Each row is a point on a landscape with many valleys, with its height.
From any point a ball takes the steepest step (drop divided by distance) to one of its 2 nearest points. It stops when none of these is lower. Distance is the straight distance between rows; heights are no part of it.
J_203 (h 51.0): [-13 -17  -6 -26   3 -28  15 -28  20  28  18  12 -17  22  21  -2   5  15
  24  -6 -32   2   7]
J_875 (h 57.0): [ -7 -17  20 -11 -11  14 -26 -10 -30   6 -30   4  13   3 -11 -19   9   2
 -26 -17  18 -18  -1]
J_292 (h 67.7): [  1  26   3  -9  -8   5 -20   4   8  12   8  26 -19  -9 -16   0  28  19
   9  16  24 -13 -29]
J_17 (h 31.0): [-17 -27   0  23   7   1  15   5  -5 -10  -7  -9   4   4  -4  25 -35 -16
 -47  20   8  10 -40]
J_539 (h 43.7): [ -1   4  30 -11   1  16 -16   4 -31  -6 -19  -6  21  -3 -18 -13  15 -17
 -51  15  26 -15 -27]
J_212 (h 47.6): [ -4  44  -4 -12  24  14  -9  16 -18 -26  36 -14   4  -7 -27 -45  12 -16
 -28  16  38 -12  -8]
J_939 (h 43.5): [-20 -14 -18 -24  -6 -10  -5  26  17  11 -38   4   1 -14  -7 -16  11  26
  -5 -14  -8 -10  -9]
J_979 (h 53.8): [ 11 -21  18  18   6  17   7  27  12   4 -13  12  50  -8 -11  29   4 -41
  -5 -14 -13  22  -9]
J_597 (h 44.9): [-19  24  -2   9  34   2   2  31 -10  -2  20 -13  30 -24 -27 -18  12 -10
  -1   9  14  10   1]
J_525 (h 18.0): [-20  15   9  -8  -1 -10 -10  38   3  -6  -8 -10  25 -17   1 -29  11   7
 -44  41  61  18 -35]
J_4 (h 55.4): [  5  -7  13  31  -8  23  -2 -15 -33 -19  -7 -14   9   7  22  20 -29   6
  16 -13   7  14  34]
J_958 (h 36.4): [ -2 -37   9  39 -10  11   9  -5 -19 -10 -39  -6  -4   4   4  26 -28  -1
 -43   8 -10  -1 -23]
J_730 (h 51.5): [-11  13 -11 -20  16  16  -6   8 -10   8   5  25  19  -7 -20  -4  41 -29
   1  -2   2  -4  11]
J_972 (h 24.7): [ -5  -3   5  12  23   0   2  -9  -2 -13   5 -16  12   9  -5  28 -31 -29
 -29   9 -15   4 -12]
J_648 (h 63.5): [ -8   9  22   6   3  -4 -17  -9  -7  14  -2 -10   6   5   4  21 -11  13
   4  14  24   4 -14]
J_356 (h 39.8): [  7 -24  -7  16  15 -17   8   1  47  29   6  33   8  12  -1  15  10  -9
  16 -30 -37  26  11]
J_36 (h 49.9): [ 29   0  -8  31 -10  10 -13 -25 -12 -22  -4 -14 -18   9  13  18 -23 -12
  18 -33 -23   8  55]
J_270 (h 40.4): [-14  -2  -8 -14  -7   4  20 -13 -10 -25  23 -23 -20   9  32  10 -43  17
  14   6  -1   5  11]
J_349 (h 47.5): [ 22 -43   6  37   3   9  15 -24  18  14 -29   8  11  26  27  21 -19   7
   1 -18 -30  16  27]
J_214 (h 11.2): [ -9 -39  23   9 -26   5   5  20 -22 -28 -40   3  49 -14  11 -22 -10 -19
 -40 -14   7  14  -3]
J_216 (h 41.4): [ 30  10   1  17  19 -32  -8 -21  38  15   3  -6  21  14   3  29   8 -24
  16  21 -36  16  14]
J_451 (h 47.1): [ 28  15 -21  12  -9  -7 -11 -25  11 -26  11 -17 -18   6  -3  16 -29 -18
  17 -23 -28  -5  25]
J_111 (h 31.9): [-10 -53  20  17 -27  21  11  21 -14 -15 -62   7  25  -6  26  -2 -12 -11
 -23 -19  -3  27  15]
J_514 (h 57.2): [ 14  24   8 -33 -13  16  -3   2 -18 -16   4 -22  -5  -7  -5 -37  -1  27
  15  -8  19 -33   5]
J_399 (h 44.7): [-30 -19  -2  -1   6 -11  31 -17  -3   0   5 -18  -1  12  23   3 -41  31
  16   3  -4   8   0]
J_473 (h 40.5): [  9 -21  -4  39 -13  10  -4 -13  -6  -8 -42  -2 -10   7  22  29 -15  29
 -29  16  -6  -5   0]
J_107 (h 31.3): [ -9  27   5  21  52  18  -1  15 -26   9  10 -24  20 -11 -33 -11  13 -31
 -33  28  13  -3  -5]
J_876 (h 65.9): [  2  18   4   3  18  -3   3 -26   5  13  13 -22  -4  21  10  19 -15  14
   0  40  34  -7 -16]
J_786 (h 36.1): [-29   4  -9 -19   4 -15   9  38   2  14 -19  10   2 -28 -22 -46  34  30
  11  -4 -10 -16 -11]
J_487 (h 50.3): [ 41 -44  18  40   1   0   3 -48  -2  14 -14  -2   3  35  16  24  -3 -12
 -20   2 -39  -3   7]
J_286 (h 42.8): [-27 -42  12  24 -27   1   3   3 -26  -7 -26  17  21  -4 -18 -45 -13   4
  -3 -23  33  -1 -15]
J_398 (h 52.2): [-22  31  -6  19  37  -4  11  28  -7  18  38 -10   3 -21 -21 -10   5   7
  18  21  19  11  -7]
J_494 (h 36.0): [  0 -33  -4 -34 -22   4  10  21  -7  10  14   8 -22  -6  12 -17   2  13
  25 -51 -18  -9  18]
J_199 (h 49.0): [ 24  56   6  -3   4  -3  12  14   6   2  52 -12 -37 -10 -19  -4   5  -7
  47  23  16 -10 -14]
J_835 (h 49.3): [ -1   2 -14 -41  -4 -11 -15  13  17  24 -13  10 -25  -8  -4  -6  26  24
   1 -16 -12 -14   1]
J_368 (h 70.9): [-26  25  -5  -4  11 -22  15  19  16  26  21  29 -14 -24   2  11  27  17
  32  27 -15  15 -14]
J_179 (h 36.5): [ 14  30  15 -12  21   0  -2  -5   2   4  -8 -31  29  -4  -1  25   2 -40
   1  25   7   2  10]
J_496 (h 45.5): [ -6 -11  -6  24  21  -5   3  20  33  22  -3  39  16  -7 -20  16  22 -26
   6 -20 -30  26   0]
J_208 (h 28.4): [-17  -8   8  13 -15  -6   0  17 -28 -17  13   6  29 -10 -20 -48  -4  11
 -15 -10  43   5 -24]
J_22 (h 34.5): [  9 -31 -16 -12  -5  -7  -1   0  37  16  -2  19  -6   7  11  16   3  -5
   0 -37 -29  18  23]
J_937 (h 43.4): [ 10 -17 -25  25 -15   6   1 -21  11 -12 -17  -4 -11  13  15  24 -18  40
   1  11  -5 -14   2]
J_631 (h 65.4): [ -1  38  -5 -13  17  17 -16   8   6   1  -2  11  -6 -10 -24  -6  30   2
  -9  35  23 -17 -17]
J_493 (h 21.7): [ 27  11  -6 -12   0   2 -16 -33  12   9   1  10 -11  20  -6  31  19 -41
 -14   9 -10 -13   2]
J_783 (h 43.0): [ 31 -20  -4  14  18 -15  10 -23  45   0   1   2  25  24  11  26  -2 -34
  -1   5 -47  15  10]
J_505 (h 61.7): [ -2  -5  -3   5  15  21   4  16  -7  -1  10  25  36  -6 -21  15  24 -47
  -6  -1   2   9  -8]
J_789 (h 47.2): [ 23  33   7 -16  -3 -17  20   8  -1  12  44  -5 -32  -5  -6  -5   6 -14
  59  -6 -21 -22   1]
J_188 (h 45.2): [ -7 -16 -12 -18 -27   0  -9 -11  -4  -9 -24   7 -38   6  42  16  -8  22
 -10 -14 -18   9  34]
J_390 (h 4.3): [-16  -8  -1   6 -19 -21  12  28 -12 -13   4  21  36 -19 -26 -68  24   8
  -4 -26  14  -1 -17]
J_756 (h 38.2): [  2   0 -27 -27  12   6  -3   1  15  16  12  28  -9   1 -18   5  34 -35
   6 -21 -18  -4  17]
J_671 (h 48.3): [-30 -11   3 -16  -4 -23  19 -23  -2  18  11   0 -29  18  19  -8 -21  36
  25  -1 -15  -5 -10]
J_903 (h 50.9): [  5 -40 -21  14 -17   2  -4  -6   8 -12 -22  22 -36  12  31  20 -12  11
 -26 -32 -31  25  39]
J_401 (h 31.7): [-21 -48  17  23 -39  -3  13   8 -18 -25 -49  15  36 -13   4 -52 -10  -4
 -17 -18  27  14  -1]
J_857 (h 63.4): [ -8  -7   5 -20 -28  17 -14  -4 -31 -14 -14  -4   3  -1   7 -33   2  24
  -1 -20  17 -18  10]
J_879 (h 52.1): [ -5  38  -4  14  27  -9   8  -2   6  22  41  -5 -10  -4 -15   5   9   7
  33  29  18   0 -10]
J_777 (h 33.2): [  9  36 -32 -26   7  -7  16 -15  15 -15  36  -2 -35  11 -10  -1   4 -21
  22  25  -8 -19  -4]
J_445 (h 45.8): [ 12  30   0 -10 -14  -4 -19 -10  22 -11  -8 -16 -26  -4  11  13 -13  32
  11   9  -4 -15  -7]
J_73 (h 54.1): [  4  56  23 -44  10  10   0  15  -2  -7  22 -25 -27 -10 -11 -37  10   5
  21  16  15 -26  -5]
J_287 (h 36.3): [  6  19 -20 -22  -4   2  15 -10   5 -23  39 -12 -27   9  11  13 -18   3
  20  13   6 -12  -7]
J_630 (h 35.1): [-26  -7   4   0  -6   4   2  17 -16 -20 -10 -30  11  -9   9 -16 -39  26
 -16   5  28   8  -6]
J_455 (h 52.3): [-15  67  12 -31  28   6  -7  16  -9 -13  22 -19 -18 -18 -20 -36  11 -12
  -1  23  13  -6   3]
J_654 (h 43.3): [ 17 -21  -5  -7 -31   7   1 -13  -7  11  19  14 -32   7  19   3  -4  18
  32 -41 -11  -2  27]
J_740 (h 32.1): [-25 -10  -2  10   8 -10  -2  36  -9 -12  -5 -31  24 -11 -10 -32 -22   2
 -46  19  45  11 -29]
J_564 (h 28.3): [ 23  28 -28 -31   7  -1  -3 -20  19   8   4   7 -26  10 -14   8  34 -35
   9   3  -8 -19  15]
J_410 (h 60.4): [ -6  25 -10  -6  25  21 -12  12  -9  13  -9  24   7 -17 -20  -1  51 -32
 -23  29  -5 -12   2]
J_130 (h 36.2): [ 18 -16   6   5 -24  -1 -10 -32   3  20   3   8  -5  16  31  27   1  12
  28 -11  -3  11  24]
J_556 (h 39.7): [ 26  41   4  -5  10 -23 -14 -25  26   9  -2 -17   1  10   4  27   2 -18
  22  32  -5  -1   8]
J_872 (h 17.3): [-16 -25   0 -14 -16   5  12  12 -13  13   6  16   3  -6 -12 -27   8  18
  30 -42  -1 -10  -1]
J_238 (h 53.1): [ 20  -8 -11 -33  -3 -25   1 -35  24  31  23  11 -32  23  15   1  19   0
  23  -6 -21  -7  26]
J_535 (h 44.8): [ 24   1 -24   7 -18 -14  -4 -29  29 -15   5  -5 -21  15  21  19 -14  34
  11  21 -21 -14   3]
J_843 (h 25.8): [-16 -12   5 -14 -24 -26   0  29 -11   3 -18  17   5 -22 -18 -69  26  33
   5 -29   2 -14 -12]
J_717 (h 41.6): [  4 -44  15  41 -17  26  10  10  -7   3 -45   9  20   4  23  17 -17   2
   0 -27  -6  24  17]
J_561 (h 35.3): [-12  -8  -8  -1 -28  15  -1   8 -23 -35 -21  -5 -21  -7  39   6 -16  40
   4   0   4   4  16]
J_108 (h 23.2): [ -5   3 -10  12 -29  11 -13  24 -18 -49  -9 -17  -1 -21  19  -2 -29  38
 -16   6  20   7   4]
J_923 (h 43.8): [  4   4   3   2   3  -7  13   8   0   5  39   0  -9 -10 -12   1  -9   5
  48 -31 -20  -6  -2]
J_924 (h 69.3): [  5  46   6 -15  -4  -2  -4  22  22  16  16  21 -27 -18  -5   7  37  24
  30  26   5  -3 -24]
J_770 (h 59.7): [  0 -11  27  29  -7  11  -8  -4 -23  -4  -3 -18  23  -1  16  27 -30  -1
   0   1  20  21   3]
J_174 (h 48.6): [ 13  10 -15 -31 -18   1 -15   9  18  -2  -1   0  -5 -13   4  12  18   8
  17 -10  -4 -10   4]
J_788 (h 41.5): [ -1  29   4   1   1   7  -9  25 -16 -16  45   2  16 -12 -23 -42  17   5
 -13   9  54   2 -22]
J_236 (h 35.4): [-10 -21  -2  14   2   8  16   8  -3  12  12  10  13   1 -15  -6 -14  10
  38 -46  -9   2   0]
J_422 (h 13.2): [ 10  -5  11 -13   9 -20 -22 -26  13  29  -8  13  -9  16   6  23  21 -25
 -21  -4 -23   6   4]
J_185 (h 45.1): [ 25 -17 -17  25  -2  -2   1 -21  27 -28  10   2   3  16  10  30 -28 -27
  -3 -15 -42  10  17]
J_499 (h 25.0): [ -4 -29  -2  -2   2  -2  -2 -21   9  21 -18  18  -2  20   4  17   2  -8
 -13 -20 -14   0   4]
J_300 (h 67.5): [  3 -14  -3  26  18  -2  11 -37   1   2   1 -20  -3  30  10  20 -30  15
 -28  40   9 -10 -17]
J_877 (h 14.9): [  5   8  14   6  38  12   9 -15 -20  10  -3 -22   5   7 -18  19   1 -35
 -39  29   1 -15 -26]
J_791 (h 32.0): [-20  13  24  -5  12   2 -13  23 -20   1 -14  -4  12 -12 -12 -14  15 -14
 -54  45  48   8 -40]
J_396 (h 31.5): [ -3  17   2 -13  17  -4 -12  -3   4  -4  -6 -20  16  -4  -9  17 -12 -25
   0 -10 -17   2  13]

For each start below, name the point where the ball stops.
J_203 | J_422
J_455 | J_390
J_835 | J_390
J_368 | J_872
J_770 | J_972
J_979 | J_422
J_857 | J_525
J_535 | J_972
J_216 | J_972
